Points, in no order, along strands that fork and pass close to each other.
In the rows, zero is written as 128.
Points whose rows are less than 149 apart are linked; no others are. Some points are linked to none.
gem: [159 109 133 123 180 113 130 128 150 112 118 193 119 132 143 123 135 113
 122 108 135 185 135  90  91 132 114  63 132 176 124 120 203 110 133]
maf: [135 168 120 123 117 119 136 117 122 116 120 140 202 108 158 115 130 118
  96 104 183 122 137  76 131  90 178 109 129 151 178 125 104 141 158]
meror: [144 151  75 116  99 164 131  81 132 187 171 133  68 117 122 169 153 161
 157 100 122  89 141 118 102 134 105 109 105 144 127  98 113  94 145]
Gug: [143 134 103 113  96 103 159 175  97  90  98 160 188 155 128 155 152 156
 156 110 147 186 136 140 154  88 153 144  93 152 135 182 145 121 169]
bakud: [174 120 134  95 114 106 126 136 141  76  82 154 181 185 132 175 123 169
 156 112 166 179 153 151 150 108 145 143 119 193 158 193 175 115 173]
Sotut: [101 107  86  91  94 202 106  93 170  96 158 183 148 155 148  85 100 127
 128 135 129 105 117 157 111 151 134 154 152  83 113  50 107 138 136]
zafak: [116  69 154 158 126 193 134 167 147 131 139 124 130  70 143  85 123 150
 113 197 148  93  69 154 112 136  96 137 143 182 119  59 157 169  74]
Doso: [124 105 112 119 107 125 101  81 136 188 120  89 109  77 127  96 192 164
 123  69 120 113 138 118 155  83 109 102  85 124 187 146 103 133 142]
mul: [169  93  79 113  58 105 134  91 125 202 151  81 133 138  83 175  73  85
 151 161  74  66 173 165 114 110 180 158 103 107 144 187  89 144 116]
Voz: [151  85  77 141 123 135 167 146 160 157 108 120 124 128  77 151 120 110
 157 114 133 178 190 126 105 107 164 146  98 119 152 209 104 112 103]
kad: [139 207  90 145 160  76 144  67 105 155  99 142 113 103 141 155 162 138
 103 104 116  79 161 106 104 145 116 136  67 113 145 165 109  99 144]
sesog: [117 145 176 167 151 139 139 145 112  88 114  83 107 101 128  96 108 134
 136 161 121 111 134 149 118 126 151 162 184 132 152 172 143 146 128]
Dob: [ 95 141 102 138  96 160 136 191  76 175 128 143 146 109  76 103 147 144
 113 123 126 136 106 154 149 115 121 162 105 134 110 151 107 161 108]
faver: [170 113  71 106  95 133 150 124 134 139 141 100 155 153  63 149  67  68
 134 138  82 113 191 172  98 145 199 160 124  75 123 186  94 140 100]
zemi: [147 135 145 120 118  62 142  84  97 174 138 121 125 143 137 224  74 106
 126 165 117 114 102 108  87 107 144 127 131 181  68 140 133 137 149]
puzom: [133  90 133 133 125 165 142 139 136 185 144  50  87  90 151 141 104 136
 129 137 129  83  98 143 136 124  97 130 156 136 104 112 101 186 110]
bobe: [100  91 121 158 106 167 103 132 132 144 139 133 139 104 110  55  75 164
 162 164 161 145 105 142 146  97 130 133 169 149 176 124 103 140  89]
gono: [116 123 160  98 121 145 100 140 172  88 116 111 155 137 144 132 127  97
  89 102 120 148 104 123 130 148 124 129 166  62 106  90 105 144 149]
zud: [129 119 132 113  98 102 113 110 159 163  91 140 139 112 157  88 186 130
  90  64 129 117 152 111 179 112 133  92  87 117 172 148  96 145 143]
Suli: [117 120 108 112 164 109 120 133 115 132 115 152 123 155 130 143  62 129
 172 167 143 177  91 131 142 123  88 161 120 110  82 135 120 133 159]
tetug: [ 85 156 118 132 102 140 130 132 153 121 113 119 107 148  94 137 158 149
 131 100 124  94 139 116 153 170 123 125 121  68 124 111  57 135 103]
lal: [155  58 120 142 144 164 123 120 115  74 171  83 175 123 144 112 135 174
 159 127 161 135  91 101 111  98 152 113 160 114 114  84 185 121 108]
rem: [129 155 125 133 148 162 162 105 186 159 162  84  90  93 122 142 115 124
 114 153 104 128 194 118 113 142 104 122 145 103 136  93  71  95 137]
lopo: [115 126 207 117 136 144 104 138 151  55  96  99 136  99 146 111 141  93
  85 132 110 119 114 152 126 152 132 181 181  80 136  88 137 134 153]
kanid: [163  99 142 133  94 129 117  99 171 116 116 154 122 142 196  79 167 177
 126 119 156 103 110 136 147 127 106  85 123 184 142 102 146 114 134]
mopal: [124 134 141 136 160  83 114 102 132 111  65 112 120 162 146 118 131 157
 161  96 158 177  95  99 158 154 112 109 116 100 123 145  92 118 110]
sated: [211 152 188 148 162  88 149  82 143 155 136 142 138 117 165 128  93 137
  71 126 113 162 155 122  97 130  98 118 178 209 153 140 179 126 142]
dun: [118 138 113 133 151  60 111  81 176 161  99 167  93 162 126 154 122 114
 123 142 118 141 173  92 157 155  93  73  65 168 152 214  86 103 131]
ziz: [ 95 134 134 128 105 109 127 177  97  64  75 146 154 175 111 113 109 136
 179 146 136 163  99 153 169 128 148 140 134 127  98 181 106 134  82]
tepo: [118 119 183 144 160 123  97 131  79 119 140 109 131  83 135  73 159 119
 119 112 132 129  84 114 140 104 157 110 119 113 166  76 175  97  67]
nin: [129  96 104 158 131 197 136 154 151 164 150  55  84 102 116  93  70 117
 144 156 127 103 147 145 125 146 109 108 174 102 108 114 125 157  83]
pulib: [ 88 115  88 148 151 127 150 171 144 144 105 142  81 120 149  99 170  86
 153 135 112 134 148 118 162 111 124  75  71 123  91 134 131  96 122]
Lapo: [137 175  87 122 167  80 155 101 139 150 112 149 108 116 152 163 160 102
  88  95 157 100 168  65  83 117 100 102  72 139 152 162 149 125 194]
ropu: [ 93 126 106 155 115 175 125 103 131 197 159 112 126 113 102  68  68 141
 149 185 136 122 134 121 166 113 108 140 138 121 137 145  68 131 104]
pape: [128 119 179 173 137 116 161 116 148 141 139  75 128 136  84 107 146  93
  85 172  63 167 156 146 188 107 144 134 114 123 128 161 105 108 132]
muza: [107 144 127 135 149 130 181 185 115 160 148 199  97 118  90 142 159  74
 101  83 102 147 172 114  91 125 139 125 137 162 139 166 152 163 118]
Zage: [131 177  83 132 134  74 119  58 108 130  87 108 110 135 133 175 143 143
 142 113 118  85 145  93 100 154 157 118  81  97  83 158 124 104 134]
mavi: [ 78 143 148 123 101 147 104 143 101  93 161 150 104 150 115 128 166 167
 123 111 166 125  85 124 149 133  95 150 120 121 164  76 120 163 130]
vages: [133  61 115  99 136 175  96 165 157 121 140 172 124 102 183  91 161  99
 146  94 196 120 100 135 106 100 128 121 110 128 152  61 153 119 118]
did: [ 98 180 150 151  72 140 149  96  96 105 137 149 148 113 140 134 136 172
 105 149 127  68  99 136  81 119 154 161 181 182 122 109 108 154 123]
beriv: [167 108 159  96 104 130 149 145 160  89  78 114 148 154 157 159 128 154
 172 105 131 163  98 142 112 150 168  99 158 152  89  95 116 107  86]
lurun: [100 186  92 125 169 114 169 120 122 157 180 182 125 103  81 155 140 124
  80 162 155 126 178  77 101 104 112 152 108 134 166 136 108 146 200]
gedal: [124 116 107 115 108 133 114 134 101 105 110 153 122 133 120 124 199 159
 151  53 107 137 139 153 127 113 139 124 115 104 145 142 161 128 121]
Lutu: [165 179 145 113  97 105 129 134  62 181 168 137 136 121 118 142 169 105
 111  67  99 124 116 125 112 103 150 117  90 120 118  88 157 107 144]
gif: [124  61  74 131  80 200 148 191 117 145 125  83 150 143  92 101 140 164
  93 148  80 104 116 160 153 147 126 121 105  87  67 145 153 172 123]
mup: [104 123 164 169  99 155 158 134 159 111 139  98 154 131 107 119 123 137
  95 156 120 147 128  91 151 128 149  97 158 161  93  92 116 118 108]
seme: [109  85  80 148 126 158 152 176  77 146 138  94 151 162  71  97 123 126
 133 141  69 127 132 132 139 129 155 110 122  75  59 180 172 144  78]
koneb: [ 94 163 186 144 134 143 129 120  95  82 143 123 155  90 141 114 119 156
 104 180 137  99 104 132 102 115 149 183 177 148 150 107 146 146 140]
mudob: [ 70 139 150 101 112 137 116  93 108 124 177 170 102 170 117 111 173 173
 138 104 136 135  68  82 159 121  87  88  97 137 152  76 106 148 127]
sif: [117 103 129 116 112  64 102  81 149 131 116 108 107 179 127 178 121 115
 166 150  81 124 152 128 158 142 143  75  58 106 136 163 118  83  88]
vuda: [155 133 165 134 140  94 100 113  94 125 105 157 125 100 159 104 171 151
  94  79 138 142 119 141 133 120 102 141 133 179 241 165 194 149 122]
rikip: [ 92 156  95 161 160 113 131  78 107 121 144 100 100 122 115 173 137 161
 156 112 136  86 137  69  93 144 135 114 125  96  85 130 120 113 126]
noz: [120 126  66 134 125 189 140 157 151  82 109  99 143  95 104 114 118 109
  96 148  82  77 146 148 105 169 152 157 144  69  55 111 150 143 137]
zet: [119 104 107  86  83 202 102 143 169 107 146 112 162 140 124 124  90 115
  88 124 127 121 114 140 138 155 124 144 163  65  88  86  97 179 133]
Mepu: [104 149 113 129 125 116 115  90 146 124  59 132 109 136 129  92 132 167
 170 113 124 123 127 126 163 162 112 112 112  65 129 133  83  89 100]
vidam: [ 94 137 120 113 146  70 116 127 101 147 133 159 107 160 113 196  81  84
 148 180 117 163 104 140 144 122  98 146  81 137  97 151 124 119 189]
rel: [130  98 113 135  95 167 120 176 135 129 108  55  83 133 111  84  55 118
 194 158 127  88 119 175 161 157 138 142 161  97 104 113  99 128  86]
Kap: [109 113 157 135 109 158 153 141 122  66 112 104 149 127  87  86 172 180
 135 126 107 152 135 141 144 143 169 136 149  75 137 124 146  99  89]
vini: [178  88 135 113 105 117 103  77 138 119  41 114 189 109 153  75 107 192
 114 134  92 143  78 155 134 135 119 144 131  98  87 113 134 112 104]
dabof: [120 156 132 126 109 112  97 144  94 140 178 117 124 152 142 130 135 100
 134 133 140 138 141 184 185  86 105 165 133 119 168 128 135 126 215]
nafug: [143 157 148 123 115 150 170 126 158 168 138  77  88 120  84 200 127 102
 110 107  90 144 170 125 103 149 108 128 138 122 111 112  90 115 142]
Gufu: [ 83 175  83 140 162 131 149 128 134 116 153 203 154 144 110 120 102 123
 124 159 154 138 171  90 115 137 142 140 132 148 132 152 109 135 181]
Mizus: [185 126  81 139  96  94 119  92 151 146  64 129 150 120 170 101  81 142
 140 149 105 120 155 155 147 111 124 151 102 161 114 169 122 100 135]
Bidak: [117 144 157 105 160  94 102  58 117 157 163 173 112 146 137  97 153 190
 118 134 145 142  75  88 157 149  64  95  86 157 146 101 126 125 142]
zut: [134 168  93 146  97 136 169 110 111 170 131  91 154  93 131 135 108 120
 110 156 114  80 155 121 114 112 168 125 120 125  75 107  97 112 131]
vefuv: [ 69 107 101 145 137 153 148 190 125 120 126 154  88 156 132 130 128  89
 150 136 138 127 107 106 149 136 107  80 100 148  65 120 137 147 106]
Faror: [113 133 122  78 104 100 121 116 134 170 105 128 117 151 132 185 140 116
 115  58 135 135 110  77 134 119 120  97 118 132 118 153  75 159 144]
Pasa: [123 177 136 163 166 141 145 139 160 134 146 101  73  90 140 133 139  74
  87 130 114 115 170 116 116 122 119 113 165 118 170 106  91 114 108]
depe: [ 76 117  96 131 119 177 132 202 105 147 182 159 143 154 127  93 155 121
 135 121 127 113 101 103 146 123 124  74  96 108  69 113 134 150  93]
gub: [117  77 155 102 147 143 108 140 106 126 184 183 133 155 148 117 128 153
 137 134 174 147  38 122  93 112  88 143 148 148 118  69 162 186 121]
diri: [125  83 156  97 143 163  85 111  95 108 159 220 133 161 119 104 126 165
 157 128 166 164  64 172  77 134 100 170 166 167 168  93 187 144 100]
nelo: [206 156 173 146 176  74 127  73 158 142 112 105 114  97 176 119  89 147
  97 125 102 112 158 154 121 174  67 130 184 180 129 127 170 105 121]
Nipu: [138 137  85  86 116 169  92 119 132 113 136 209 176 129 148  83  99  95
 139 151 147 147 136 151 113 137 133 151 144  98 125  79 144  99 168]
sesor: [118 114 132 123 116  85 110 138 101 109  75  95 118 185 102 119  92 147
 193 139 119 148  96 176 185 132 139 155 139  72 100 150 100 111  91]
viror: [134  36 164  80 148 140  78  96 155 130 152 159 144 146 153 121 142 168
 115 102 146 146  46 130  99 139  81 151 133 121 148  50 135 178  81]
pek: [116 144 104 105 115 164 112 172 172  90 106 185 150 142 149  86 116  94
 159 147 128 154 169 171 155 138 129 150 133  94 123 109 121 100 160]
ratig: [103 169 131 113 132 108 151 205 123 128 157 169 104 162  77 178 162  54
  99  88  98 134 169 109 126 154 156  97 102 139 109 142 127 170 127]
Vepuf: [114 165 118 118  65 135 138 145 135 154 147 141 130 147 105  90 138 119
 132 101 105 100 161 147 162 143 156 113 136 111 127 100  55 117  86]
nak: [136 187  89 145 147  74 117 124  95 155 110 132 132 146 145 132 105  78
 155 152 129 110 151 137 159 122 139 121  50 103 117 170 102  92 132]
kavi: [143 118 124 104  85 154 134 128 111  55  93 125 156 154 108 103 140 206
 194 118 115 138 110 160 152 142 149 141 150  83 110 102 132  87  93]
Vomok: [102 142 172 172 152 115 136 156  72 150 154  85 101 103 100  80 145 104
 115 134 108 154  91 114 155  99 132 121 127 118 137 133 148 127 103]
dit: [137 103 157 125 134 142 130 140 138  79  79 150 175 104 122  64 167 178
 111 127 112 197 116 134 130 129 153 139 128 109 133 123 176  85 104]
Fak: [114  73 151 149 113 177 113 134 153 132 130 122 108 108 134 115 123 185
 108 152 149  91  59 148 105 167  84 162 164 153 122  91 121 206  61]
galuz: [160 183 204 120 129 119  78 123 110 102 121 151 129 102 139 104 163 137
  82 103 140 126 149 175 138 139 122 166 134 155 241 128 154 102 127]
tor: [135 122  95 111 138 109 109  62 139 189 155 124  85 149 102 178 135 142
 144 153  69 138 144 145 123 129  91 132  97 142  87 161 124 109 166]
vove: [180 180 165 112 167 124 141 138  96 128  92 165 182  90 120 132 130 128
  80 117 140 172 146 110  56 123 126 146 127 152 172 139 172  84 137]
Zalel: [124 156  93 159 126 125 140 142 119 120 132 160 107 133 176  91 163 116
 167 122 151  97 124 136 135 124 119  82  92 131 115  86 133  75 131]
pipu: [132 145 133 156 178 128 158 108 120 123 145 149 127 111  84 134 109 127
  94 151 135 184 178 121  82 119 122 191 169 144 184 190 136 143 169]
Zibi: [145 134 150 123 145  80 127 112 154 107  87 160 163 165 114 147  94 106
 107 142 135 184 142 101 140 129 152 130 143 161 142 169 118 121 153]
lub: [160 157 166 101 124 138 131 122 138 108  98 108 134 110 167 123 109  84
 142  87 126  89 164 139  77 130 180 126 203 126 155 156 133 132 111]
takib: [143  84 189  98 109 141 149 189 146  69  79  82 158 152 160 158 117 131
 159 107 152 160  72 143 149 141 137 136 186 151  98 101 116 165  97]
Gilum: [186 126 139 138 169  51 144 125 164  96  95 101 125 138 160 239  83 141
 203 156 157 135 135 130  99 168 131 109 123 179 138 143 142 104 126]
lanu: [ 92 136 149 158 100 185 152 154 126 107 165 122 164 105  95 122 147 176
  43 181 132 124 107  88 136 143 127 126 136 146 100  75 126 126 117]
Tes: [129 104 139 112 113 149 108 116 161 144 149 158 100 117 192 104 157 124
 129  94 172  89 101 107 106 121 109  89 106 164 163  57 123 134 114]
doma: [139 127  64 142 133 174 142 160 157 123 152 107 145 145  62 150  81  95
 154 118 128 153 202 117 102 148 163 164 138  87 141 190  88 146 115]
rom: [141  88 136 100  91 119 109 145 123 147 121  64  98 186 103 123  56 118
 193 147  98 119 108 160 178 137 128 108 147 102  98 112  79 127  73]
vimu: [110  80 156 121 112 124 123 128 133  62 104  86 154 171 134 163  91 177
 144 139 140 131  65 131 147 163 130 147 168 141  79 128  92 185  88]
duzem: [114  92 156 149 136 153 114 174 159 117  86  77  93  84 139  97 149 147
 148 104 150 102  95 130 143 143  97 123 147  83 122 107 114 143  66]
mas: [131 100 153 114 139 138 138 175 125  72 148 123 107 155 176 140 127 114
 176 123 184 123  99 129 107 120 130 122 172 155 122  91 164 133 143]
Pab: [101 132 116 122 153 125 112 139 130 124 213 148 146 175  86 147 149  73
  98  87 127 165 190 118 150 122 157 121 128  80 151 135 150 160 188]
bavu: [135  90 164 131 144 138 126 162 145  77  92  57 101  89 161 120 148 126
 127 136 150 107  86 160 122 152 109 150 161  99 117  75 134 149 130]
Vud: [132  98 162 141 143 128 120 111 146 126  65 147 157  80 112  90 151 140
  68 105 100 187 138 122  94 129 144 143 154  94 153 157 140 127  88]
Bigiz: [ 89  78  87 104  93 145 120  94 135 150 120 117 130 162 103 152  79 122
 125 130  96 101 131 143 129 127 139 145 139 112  81 162 103 173 127]
som: [104 118 149 130 113 129 118 172 148 109 142 101 103 160 125 154 132 100
 156 146 134 160 143 175 181 103 108 167 139 136 154 145 121 137 175]
bal: [119  64 165 116 116 136 107  84 170 150 158 116 104 127 140 120 129 168
 113 134 131 122  55 115 114 152  72 149 169 127 114  79  98 185 110]
gatom: [ 99 118  97 116 125 175 133 101 152 159 187 163  81 116 118 157 161 127
 103 114 109  91 139 113  85 135  91 130 130 123  94  93 132 144 171]
zusop: [122 162 101 135 139  65 146 104 146 122  89 174  96 154 143 164 138 131
 115 118 139 135 171  69 121 150 100  85  84 186 148 181 147 124 174]
natub: [133 143 148 126 112 145 143 150 105 112 124  60 129 143 111 160  78 161
 143 113 170 105  72 120 125 158 133 162 191 104 104 123  85 174  87]
Vug: [ 87 159  98 156 170 136 111 115 145 145 141 201 124 106 103  86 130 113
 101 148 113 131 177 139 104 150 130 146 149 104 134 135 124 123 160]
rodug: [186 194 199 143 167  67 166 134  96 114  73  99 142 112 176 117 123 107
 100 125 119 145 112 138 127 132 142 154 144 147 148 178 147  96 122]
Daso: [127 158  78 145 184  96 135 105 130 116 100 136 135 126 132 159  89 147
 182 173 191 141 123 102 124 129 103 132 112 134 108 135 122  90 166]
zil: [ 91  91 112 142 100 186 103 154 151  93 137 152 149 143 138  51 128 139
 156 156 159 128 147 155 165 116 154 131 172 131 176 129 125 141 110]
vis: [101  95 136 137 112 145 187 167 150  77 109 136 124 139 117 139 142 189
 139 183 130 132  84 136 136 143  97 141 120 173  70 105 121 154 115]
gitof: [194 176 150 140 141  78 125  84 112 145 123 141 118 127 155 154 118 181
 142  90 152 124 109 101 116 169  86  94 133 194 128 108 146 105 126]
vekof: [ 94  68 125 137 151 159  98 159 104 155 155 116  88  91 140  86 126 105
 131 140 140 126  88 163 131  94  89 166 153 107 122 125 173 172 128]
Musin: [106 159 122 135 135 132 144 182 145 133 189 151 130 134  92 127 171  76
  71 104 115 125 196 127 149 154 164 122 109  99 129 124  91 166 150]
sigud: [114  66 151 147 133 171  90 159 125 114 112  87 145  71 128  83 166 146
 117 100 149 108  90 127 143 111 149 115 125  88 149  77 149 129  39]
Zafip: [143 113  93  98 141 125 111  89 140 120 174 157 103 184 168 143 169 121
 161  93 147 110 125 107 141 139  87  87  85 137 114  75 169 102 190]
lipam: [ 82 132  72 123 124 174 125 138 131 197 193 111 122 134 106  81 116 135
 178 144 126 104 136 108 167 123 108 103 111 116  99 126  74 109 116]
liro: [106 110  79 135 144 120 130 163 157 147 133 178 119 173  95 128 108 100
 170 134 134 190 188 124 157 107 141 121  96 123 169 205 102 108 128]
Rofi: [ 98 186  85 178 154 138 173 133  88 142 148 135  81 112  90 167 148 132
 139 114 108  86 166  87  73 156 126  97 119 116 109 136 104 116  92]
vavaz: [125 115 131 118 112 162 134 129 156 142 114 119 113  51 150 142 173  99
  47  80 117  70 142 132  91 109 123 151 159 119 167 125 126 185 137]
Kom: [117  69 149 125 156 151 111 141 109 186 147  93 133  56 155 125 116 123
 124 114 174 103  71 139 118  98  80 140 143 146 152 102 122 181 122]
zum: [100 146 156 132 119 156 106 166  89  72 146  86 119 150 101 163 144 173
 135  96 174 107  57 102 129 165 119 162 147 104 113  98 118 169 121]
lol: [171 154 167 123 183 119 152 164 124 105 106 156 143 117 132 122 140  89
 117 111 164 194 170  93  85 109 129  99 141 142 163 135 189  78 148]
lun: [204 159 139 110 174 103 110 108 158 137 121 173 141 117 167 107  92 121
  83  99 151 146 155  84  79 164  90  81 154 172 147 116 197 109 150]
nezi: [148 179  70 118 110 133 148  92 124 178 153 114 125 109 127 168 121 124
 147 110 131  87 180 119  72 120 146 135 122 123 122 115  92 120 172]
Sov: [141 135 108 117 112  83 111 113  83 114 147 125 125 165 122 221  91 106
 152 129  97  97 103 135  83 112 164 142 129 127  59 140 164 123 147]
tusef: [122  87  93  91 110 125 113 112 116 177 138  92 108 141 151 150 132 141
 154  86 156 109  93  99 132  84 112  99 105 135  92 154 116 153 133]
simev: [168  45 126 127 128 154  98  76 142 124 131 108 182 111 148  87 122 176
 135 126 131 143  86 145 118 105 144 132 152 101 100  93 152 129 111]
boka: [119 129 154 119 146 136 101 102  94  99 130 196 147 137 113 108 124 199
 158 132 136 181 107 142  94 144 132 165 183 148 156 146 172 123  99]
kon: [133 122 126 113 140 123 101 167 157  92 103 139 112 156 162 116 110  45
 147 159 119 159 169 198 167 127 116 153 123 116 142 135 119  98 190]
risu: [113  77  79 135 128 139 112 113 118 168 130  62 138  84 130 132 171 136
 126  85 151 116 116  98 140  80 114 115  98  84 128 165 115 149 152]
Zenum: [131 100 117 144 143 134 159 167  98 143 159 109 135 152  55 129 115  72
 119 163  66 162 151 144 129 117 173 149 108  91  75 171 160 107 107]
Salo: [146  98 118 112 139 145  97 153 135  80 107 154 114 135 208  91 161 120
 188 101 187  97  92 164 110 105 132 143 133 124 147 105 164 127 151]
fomis: [ 96 118 147 142 121 200 121 180 115 131 135 120 147  79 101 121 110 176
  86 193 148 115  80 139 131 148 111 147  89 146 112  56 115 138  76]
Saka: [115 160 136 137 175 161 130 174 120 109 156 121 110  72 139 109 162  77
 101 114 150 105 153 113  93 114 137 114 137 112 187  95 155 113 114]
Zuk: [130 104 136 126 156 137 107 153 130 143 185 113 127 150 121 121 130  61
 127 102 122 180 139 130 159  89 135 109 145  91 127 116 165 114 167]
sas: [122 108 166 120 190  65 134  90 145 135 114 105 116 158 117 168 122 183
 161 115 148 175  88  66 149 146  92  85 113 136  97 124 109 114 114]
pif: [134 136 110 138 123 108 125 108 132 101 151 140  97 173 172 138 170 129
 158 111 113  96 140 111 155 133 148  55  88 159 120  87 161  87 135]
sono: [121 160 145 141 151 134 195 163 121 130 128 182 132 123 115 129 132  78
 101 136 117 161 164 129  93  89 147 155 148 174 167 199 158 138 156]
fen: [ 90 106 144 147 155 145 129 115 138 163  92 137 133  49  82 123 165 161
  57 118 125 138 147 113 107 123 120 161 113 112 194 139 116 133  89]
noze: [152 135 133 126 112 112 131 106  65 140 178  97 153 163 111 156 131 129
 130 105 112 129 130 114 120  98 171 121 127 118  88 134 170 119 161]
mizu: [178 171 102 145 129 150 160 122  95 151 116  93 128  69 158 102 109 116
 154 160 104  85 146 138 103 115 148 117 127 101  86  73 123  70 124]
vuvez: [127  84  93 143  73 183 165 187 155  86  92  65 139 121 120 120 152 151
  85 157  86  82 137 141 148 157 135 136 107 109  49 112 133 154 129]
nemi: [142  80 132 135 132 163 131 151 126  75 172  80 134 164 139 155 124 135
 196 154 152 130 106 143 133 113 152 125 155 139  86 111 182 122 127]
bekar: [110  94  75  92 145 139  98  73 169 143 174 159  63 177 137 145 147 103
 162 101 135  98 151 128  99 131 104 123 133 117 116 113 138 125 182]
Mebep: [ 95 157  98 152 145 126 151 179 126 144 167 141 120 172  77 160 123  77
 165 160 142 161 187 120 159 135 146 116  65 115 139 153  83 105 107]
ruz: [ 94 153  94 160 139 147 136 139 113 186 201 102  80 149  91 125 118 111
 185 136 128 126 180 130 157 113 120 114  99 108 141 148  90 100 116]
karut: [159 117  95 117 129  78 100 107 131 100 116 154 132 176 143 173 104 146
 149 129 165 158 141 143 146 118 100 162 109 170 137 167 174 122 210]
feb: [172 116 122 144  97  99 108  95 160 108  88 137 104 185 194 100 142 141
 178  99 127 103 141 140 166 150 121  58 112 176 119 121 158  77  90]
fulin: [151 109 138 146 148  34 102 116 162  99  87 131 108 136 155 207  95  89
 149 168 121 129 140 132  99 157 127 106  92 135 144 178 167  89 133]
Kuz: [136 187 116 157 149 125 112  85  93 147 164 137 115  82 157  83 112 110
 113 169 120  80 150 160 119 105 110 161 142 119 176 118 135 107 156]
rarol: [126 144 113 118  66 144 129 167 129 104 144 137 180 150 112  93 162 128
 121 126 125 109 160 175 192 117 177 128 121  90 140 105  96 137 144]
Keb: [110  76 151  99 108  52  86 110 132 131 107 130 112 184 113 192  93 114
 155 164  83 173 105 163 153 164  85  99  77  97 127 177  97 127 105]
rarup: [ 80 132 129 108 138 165 130 163 106 119 177 181 138 125 107 116 160 112
  81 124 130 135  88  83 123 143 116  92  92 102  76  57 144 150 121]
sopu: [148 151 143 114 181 159 131 113 113 115 107 154 154  71 109 116 130 137
  82 134 125 155 161 146  49 126 129 207 171 120 200 166 159 115 127]
lik: [105 197 129 130 108 142 129 145  89 155 169 139 132 103 141  91 127  80
 117 155 130  96 147 179 163  86 129 169 138 125 168 111 110 127 178]
bupil: [168 132 162 107  99 128 146  81 173 186 121  62  95 123 108 176 105 108
 119 115  58 109 153 139 106 142 153 116 162 122  95 102  88 128 105]
soko: [124 157 154 122  58 154 141 134 133 181 136 118 113 111 116 116 144 120
 106  89 129 104 141 113 134 118 156  88 136 159 156 110  61 138  77]
Bazig: [150 123 126 140 121  93 150 104 111 137 123 107 133 148  80 113 143  81
  87 169  35 148 154 163 155 112 163 159  97  99 108 171 141 103 149]
namup: [119 131 140 103  98 116 143 197  99  99  78 157 177 160 131 135 115 139
 160 145 163 179  90 148 177 102 114 158 127 156 103 148 120 124 144]
Neza: [155 115 135 123  86 139 138 121 145 122 114  68 159  83 132 129 149 118
  62  82 103  93 159 132 107  95 181 139 156  94 162 123 122 147 149]
tiron: [154 127 126 129 112 133 110 125 121 109 132  92 212  88 146 104 130 109
 100  98 152 121 156 108 129  73 191 123 140 103 166 123 146 118 162]
feze: [ 87 134 172 186 111 137 175 151 123 138 127  97 126 116 110  91 138  98
  83 163 107 151 113 110 196 110 149 117 129 155 127 152  99 135  97]
Neku: [114 180 155 150  58 151 171 153  99 149 122 105 127 103 114 152 136 160
 107 123 125  86 102 121 128 128 146 123 157 203 124 119  92 148  93]
Fita: [125 130 160 142 151 109  95  98  86  98 139 182 127 117 146 101 169 181
 123 112 137 139  98 137 103 115 114 149 141 166 178 129 201 151 147]
Pob: [113 117  87 100 135  66 109  80 153 162 104 154 113 156 133 180 152 111
 122 116  92 129 148  99 140 143 144  62  35 132 111 183 110 102 134]
ren: [174 138 127 120 117  48 122  76  96 158  92 142 167 150 134 202  74 155
 119 151 123 136  96 106 119 128 129 129  88 183  97 189 132 137 136]
fitut: [170 135 149 107  86 151 129 131 145  81  97 114 165 146 137 119 106 174
 166 156 120 142 101 163 128 139 165 164 168 143 106  96 119 103 122]
Fubik: [182 124 104 144 144  75 129  71 128 190  91 119 150 110 144 130  53 145
 123 146 119 155 119 124 148 110 114 150 108 154 121 215 118 128 143]
bipip: [134 171 137 121 103  86  94 108 120 119 118 159 162 122 162  68 152 127
 108  79 163 106 118  83 169 115 140  81 108 156 197 122 112 144 131]
rikuz: [119 107 152 125 150 143 131 169 113 146 162 101  76 112 130 122 110  49
 112 115 103 133 135 164 132 108 120 150 180 101 114 131 157 145 150]
Nek: [114 183  91 114 171  92 185 118  92 144 159 152 115 116  84 186 156  98
  92 120 135 120 166  57  75 106 134 100  81 125 125 154 115 143 181]
lorum: [111 171 150 115 127 130 131 157  84 143 169 143 141  92  85 140 186 124
  90  86 129 132 107  93 127 123 125 116  83 104 127  71 133 110 133]
kovu: [169  65 138 123 120  26  85 129 142 135  92 118 111 143 147 211 102 117
 144 164  90 146 129 161 136 159  82 121  53 113 139 202 158 109 130]
liri: [ 83 175 120 158 174 152  98 105 115 113 157 174 142  71 120  86 146  96
 101 146 139  93 175 129  93 124 146 131 124 117 193 113 136 118 134]
tiko: [127 132 173 105 169  75 137  81 142 152 144 126  81 149 149 133 156 175
 156 145 151 143  63  60 144 159  66  59 106 177 107 111  80 134 129]
zorov: [168 175 105 116 158  59 150  93 140 113  95 127 130 144 134 232  74 130
 166 153 173 130 146  78  95 145 125 124 118 167 123 141 110 100 155]
Rami: [ 95 132 127 134 126 172  97 139 120 128 100 137 126  45 105 117 148 126
  70  86 129  87 158 131  86 133 142 166 150 107 197 139 112 156  83]
dived: [196 152 173 104  88 117 133 117 125 112  56 123 187 107 146  83  97 169
 130 138  87 134  86 162 144 145 168 147 167 129  87 116 130 101 107]
tatu: [212 131 120 147 148  91 137  89 181 115  71 111 125 115 177 112  89 150
 109 150  81 122 157 155 144 164 104 129 123 174  99 145 156  92 138]
nunub: [155 167 175 158 176 116 165 126 109 107  86  96 119  78 158  84 106 102
 105 178  93 144 122 163 102 112 125 174 175 122 134 154 153 108 114]
zudu: [ 92 136 132 121 155  71 131  98 110 136 162 156  87 162 128 225  79 100
 128 194 130 114 120 106  95 123 107 145 132 185 106 157 161 149 185]
bur: [ 98 141 141 112  79 168 111 162 126  67 163 158 165 177 163  78 159 109
 160 108 163 115 131 155 170 114 173 103 140 134 157 104 121 142 132]

A fork is a point with three links. Follow the links from the first point to the second and name the forks in between, in order.
Sotut / sif | liri, Lapo
gono / Fita | feze
risu / dived | fitut
Vomok / bupil | liri

A fork is a point with three links, a tip a point with one. Leave the first point through the second and follow the links. Name the first fork or tip that comes.
dun / Pob | zemi
sono / muza | karut
tetug / Mepu | fitut
Daso / zorov | Lapo
diri / gub | feze
lopo / gono | liri
Sov / noze | pif
beriv / takib | Vepuf
kavi / Kap | Faror
bobe / ropu | mul
